A landscape with many valleys, sampled at points; each row gives a point and its height.
From any point a ball takes the steepest step (drop divided by distance) to one of its 2 nearest points. It stops when none of these is lower. Distance is the straight distance between rows; heights are no part of it.
Q176 height 48.1: [ -5  17 -17   2   2 -28  19 -11  18  35  20 -22  24 -15   3  -2   0  -4
 -12 -12]
Q703 height 69.5: [ 12  -5   6  -1  -7  16 -10 -19  -1  -8  -9 -18  -8 -13   8  12   5 -16
  -4   9]
Q654 height 30.1: [ -1 -11   1  11 -11   8   5   8   1  -5  -8 -10   7  13   8  11  13 -15
  12 -12]
Q934 height 57.0: [  3   3   1   4   3   7 -19  -2 -11 -11  -9  -1 -24  15  -2  -9  -4   1
  -7  12]
Q922 height 41.0: [  0   2   2   7 -13  -5  10  26  -5  19  -2 -13  35  11  -8  16   9  -9
  14 -14]
Q459 height 25.4: [-14 -19  -6   9  -8   6  17  14  -6  -2  -1   3  12  22   5   5   7   0
  15 -18]
Q886 height 46.8: [-22 -17   8   7 -10   3  16   5  -6   9   2  -9  41   4   8  19   2  -6
  34 -12]
Q712 height 51.8: [ 10  -5  -3 -15   9  24 -14 -24 -16 -17 -11 -12 -10  -7 -12   4  -9   5
   0  22]
Q637 height 36.6: [  9   2   3  -2 -16   6  -6  27  -3  12  -6  -7  13  12 -15  11   4  -3
  17 -11]
Q421 height 26.8: [-12  -2   4  -8 -11   0   1  -3  -5   0  13   8  15 -12  -6  -2 -18  -3
 -17  -2]
Q62 height 16.9: [-29 -15  -1   5  -9 -17  33  13 -12   6  12  16  24   6  21  -3  13  -9
  21 -26]
Q491 height 31.2: [  8  12  -1   4   6 -12  -3   1  10   8   9  13 -24  -4  12 -15  -7  -1
 -25   4]
Q135 height 48.0: [ 18   7 -13   4  18   2  -9  -2   8  15   0 -13 -35  13   2  -7  -5   9
  -7  11]
Q74 height 15.0: [ -4  -5   7  -7  22  14   9 -14  20 -24  -2  17   2  -9  15   1   3   8
   5   1]
Q659 height 44.5: [-19  10   7   2   0  -6  -8  -2  17 -10   6  10   8   2   1  -7   0   5
  21 -10]
Q43 height 29.6: [-33  -6  -4   1   5  -7   7 -22  13   0   0  -3  25   2  15  -9  -3   0
   9 -17]
Q441 height 35.7: [-14   5  -7  -1  12 -12  -1 -26   5 -12   6  11  -8  -4   3 -18  -7  13
 -11   2]
Q807 height 48.4: [ 17  13  -8  -1  26   4 -18 -19   8  13   1 -17 -38  -1   3  -9  -9  11
  -3  24]
Q687 height 24.0: [-20   2   1   2  -6 -25   9   5   8  -5  10  32   5  -1  11 -21   6  -7
  -2 -21]
Q612 height 54.4: [  3  -3   9   0  14  10 -16   7 -17 -25 -18  13 -19  20  -4 -12   0   6
   1  19]
Q348 height 71.1: [ -4  -4   4   3   4   6  -5 -24  -1 -20  -7  -6 -12 -15  15   2   4  -6
 -10  16]
Q369 height 44.2: [ -3  12  -2   6  -8 -19  22  18  -1  23  13 -15  45  -3  -1  14  13 -13
   0 -13]
Q401 height 35.3: [ -3  10 -19   9   6  -7   4  -9  19  10   9  -9  -4  15   1 -11  -1   9
 -11  -9]
Q902 height 44.4: [ -8 -11  10   6 -19  -2  15  21 -10   8   4  -4  33  -1   3  19  10 -16
  25 -11]
Q28 height 49.3: [-25 -15  -1   0  -7  -3  13 -13  -2  -2   8  -8  33 -12   1  14  -3   6
  23  -6]
Q472 height 45.4: [ 17  -4   5   1   7   2   2   9  -1 -18  -7  23 -22  -2   5  -2  11   4
 -12   9]
Q23 height 50.8: [ 33  -2   3  -4  25  17  -6  -2 -13 -11 -21   5 -26  10  -8  -4   2   5
 -14  21]
Q785 height 12.1: [-20  -5  -3  13 -14 -28  25  21 -22  10  11   9  28  11   0   3  16  -6
  15 -18]
Q312 height 37.8: [  9   4  -5   7  -4  -6   6 -10  16   1   8 -12  -9 -14   9   7  10  -2
  -7  -1]
Q297 height 40.0: [ 14   7 -13   6 -12 -16   2   8  -1  34  17  -9 -12  -5  -5   0  -7  -3
 -22   0]
Q136 height 47.3: [-13  -3   0   5   7   0  -6  -5  -1 -23   1  10  -9   8   4  -5   4  12
  16   3]
Q253 height 20.3: [ -1  17  -4  -5   2 -14  -9  -9  11  32  19 -16  -1 -19  -5  -6 -24  -2
 -11   6]
Q222 height 41.4: [  6  -2 -12  -3   7  11   7 -19  21  -6   1 -14   0  -8   1  10   5  16
   2   1]
Q250 height 11.0: [ -9  17   7   1  -6 -19 -12  -4   0  23  14 -14  21 -15  -7   0 -18  -8
 -11   3]
Q194 height 35.6: [ -5  10  -3   3  -3   3   6   0  21  17   1 -22  22  10   7   5   3  -6
  -1 -14]
Q572 height 65.8: [ 27   5 -10  -2  10   2   0  -6   6  -7   9  -1 -27 -13  -9   5   5  16
   0  19]
Q453 height 40.9: [ 16  -5  -2  -2 -19   8  -5  29  -8   5 -17   2  -8  19 -13   8   9  -3
   6  -9]
Q466 height 45.1: [ -3 -17  -8  -7  -2  20  11 -13   5 -11   1  -4  16  -1  -6  13  -2   8
   3  -4]
Q483 height 63.9: [ 26  10   1  -6   1   5 -14  13   5  -3  -2   0 -33 -10  -7   6   8   7
   9  15]
Q25 height 42.4: [ 20  -9   4  -2  -7   8   1  20  -6  -8 -15  18 -20   3   5   1  11  -9
 -20   0]
Q457 height 25.3: [-26   7   0  -2   1 -29  15 -11  -2  18  18   2  50 -14  -3  -8  -8  -7
  -4 -15]
Q937 height 46.3: [ -2  16 -13   8  -5 -28  17   3   0  26  15 -24  31  -3  -6   6   4  -3
  -4  -7]
Q463 height 48.2: [ 18  -3   7 -19   7  27 -12  -9  -4 -20  -8   1  -4 -13 -13   6  -4   8
   8  18]
Q875 height 28.8: [  3  -5   3  -7  35  18   2 -27   7 -21 -17  -3  -6  -4   8  -4  -4  12
 -13  19]
Q704 height 41.8: [-19   7   1   9  -9 -21   3   8   4   3  11   3  23   2  -9   1   5   5
  26 -13]
Q363 height 38.8: [-14  10 -12   9  -3 -15  -2  -6   6  10  10 -13  14  11 -14  -5  -3  12
   7  -7]
Q231 height 52.1: [ -2 -16   2 -10   7  24   7   3  -8 -16  -7  22   3  17  -8  -1 -10  12
   0   0]
Q647 height 19.8: [-24   5   6  -2  -9 -12   2 -10   1   8  13  -6  32 -12  -4  -1 -16  -7
 -10  -7]
Q6 height 59.5: [ -1  13   1   5  -3 -14 -22   3  -8   4   2  -4 -28  -1  -5  -8  -4   0
  -4  15]
Q507 height 61.9: [ 19  15   3  -7   4  -1 -24  10 -11   2  -3   1 -38 -12  -6  -7  -3   4
  -1  25]
Q748 height 44.8: [ 26   2  -5  -9  -9  13  -1  23   6  12 -10   3 -10  15 -13   2  -1   4
 -10  -7]
Q543 height 17.7: [-15  -6  -4  16 -20 -23  14  22 -22  11   3   6  14  12  -5   4   9  -9
  -5 -12]
Q397 height 35.9: [  6  14  -3  -5 -13 -11  10  18   8  20  16   4   7  -6  -6  -2  -5  -1
 -19 -10]
Q38 height 25.9: [  2  18  -5  -6   3 -16  -8  -2  13  20  21   5 -14 -14  -4 -15 -19   6
 -16   5]
Q379 height 48.7: [  1 -13  -8 -14  12  23   4 -15   1 -17  -4   7   5   3  -9   2 -12  20
 -10   4]
Q405 height 63.3: [ 13  14   3   9 -12 -13 -18  22   3  24  -3 -15 -13   3  -4   2   2 -10
   2   1]
Q342 height 33.9: [  6  -1  -2  14 -16  -8   6   6   1   4  -1 -11   2   0   7  11  15 -15
   0  -7]
Q636 height 22.1: [ -2  -9  12  -4  28  19   1 -14   2 -30 -12  16  -4   0  14  -3   0   8
   1  15]
Q671 height 61.6: [  2  15   4  11 -16 -17 -18   8  -6  10   5 -11  -8  -4 -11   3   0  -3
   2   9]
Q549 height 32.4: [ -4   6   5  -5 -17 -13  17  24  -2  13  13  16  19 -13  -1   0  -1 -10
 -14 -17]
Q950 height 53.5: [ 33   6  13  -7  43  20 -11 -12 -12 -13 -19  -5 -24   1  -4 -11   7   6
  -7  37]
Q814 height 35.2: [-13 -17  15   2 -16   4  -4  27 -19 -12 -14  22  -8   6   5   2   4  -4
  22  -4]
Q801 height 32.8: [  0  -4   8  -2 -13   5  -7   2 -10  -4   1   4  -1  -8  -5  -1 -10 -10
 -15   1]
Q270 height 72.2: [-20 -11   1   6   7   3   3 -31   1 -26  -8  -8  -4 -12  15   6   7   1
   8   5]
Q983 height 44.0: [  8  -6  12 -10  -2  20  -8   5   5 -14  -5   8   0  -7  -4  12   0   1
  14   4]
Q271 height 67.8: [ 34   4   9 -11  -3  19 -27   9 -14   3 -23  -9 -26  -4 -12   5   1 -12
   3  11]
Q155 height 27.9: [ -5  15   4   2   2 -14   0   7  14   2   9  22  -8   0   6 -16   2  -1
 -13  -9]
Q799 height 21.1: [-25 -23  -1   6  -5   1  26   5  -6  -3   4  17  14  16  20  -3   1  -4
  13 -20]
Q613 height 38.3: [ 10  -6   7  -2 -20   1  -9  17 -16   0 -14   9 -15  -3  -7   2  -1 -13
 -21   3]
Q51 height 25.8: [-26 -18  -2   3  10   4  14 -17   8 -18   0  16   9  11  21  -8   1   5
   9 -15]
Q701 height 30.4: [-14 -12   3   4 -17   2   6  32 -14  -1  -6  17   4  20  -5   4   2   3
  20 -13]
Q381 height 32.3: [ -9   8 -15  -4  10  -8  14 -19  22  -2  10   6   4  -1   7 -14   0  10
 -13 -15]
Q844 height 39.4: [  2  -8  18  -4 -14   8 -13  25  -7 -14 -12  15  -7  -5  -3   9   8  -6
  25   0]
Q720 height 39.3: [ 20   1  -5 -13  19  26  -8 -15  14   6 -11 -16  -9   7  -6   0 -12   9
  -9  10]
Q373 height 29.0: [-13   9  -1  -2  -8 -27  19   8  -1  14  20  12  32  -7  -2 -11   3 -13
 -13 -23]
Q361 height 28.4: [-14 -11   8  -2   1  -4  10   2  -2 -18   8  39  -1  -3  11 -10  -1  -2
  -3  -7]
Q220 height 32.6: [-19   4  -7   8   0 -13  17 -12  20  10   5 -18  26   0  11   3   6  -2
   3 -19]
Q399 height 65.6: [ 28   6   4  -1 -14   7 -21  11  -8  19 -10 -20 -18  -4 -10   9  -2 -18
  -1   4]
Q117 height 48.5: [ -4 -24   0  -3  -6  25   0 -20 -14 -15 -13 -14   8   3   2  14   1  -2
  16   1]
Q91 height 67.6: [ 17  -1   4   2 -15  10 -18  -5  -9   6 -11 -24   0  -6  -5  14   0 -24
   1   1]
Q663 height 48.3: [ 31  -1  -1  -1  24   9   1   9   2  -3 -10  14 -25  12   1  -5   4  11
 -17  11]
Q186 height 73.3: [-28 -17  11  13  -5  -2   1 -17  -6 -16  -3  -7  11  -4  22   5   5 -12
  15  -2]
Q542 height 57.2: [ 17 -15   8  -5   1  20 -13  12 -29 -23 -27  14 -22  17  -8   1  10   0
  12  10]
Q666 height 39.5: [-12   9  -3  -9  13  -1 -14 -27  -3 -17   6   5 -10  -9  -7 -13 -11  12
   0  17]
Q596 height 49.7: [ -1   4  -6   4  -4  -8  -8   1   0 -15   4   1 -15   4 -13  -1   8  15
  20   7]
Q265 height 34.2: [ 12  -2 -11  -6  31  15   2 -25  18   1  -7 -10 -13   1   9  -5  -7  13
 -21  13]
Q810 height 44.6: [ 20   7  -8  -4   6  14  -5   6   7  19   0  -8 -17  13  -5  -3 -12   4
 -15   2]
Q345 height 44.3: [ -2  16   1  -9  16   2 -19 -22  12   3   4  -8 -20 -12   2 -11 -15   8
  -7  21]

For each start below, name the point where the ball stops.
Q397 | Q250
Q136 | Q381
Q23 | Q250
Q222 | Q785
Q176 | Q785
Q983 | Q785
Q194 | Q785
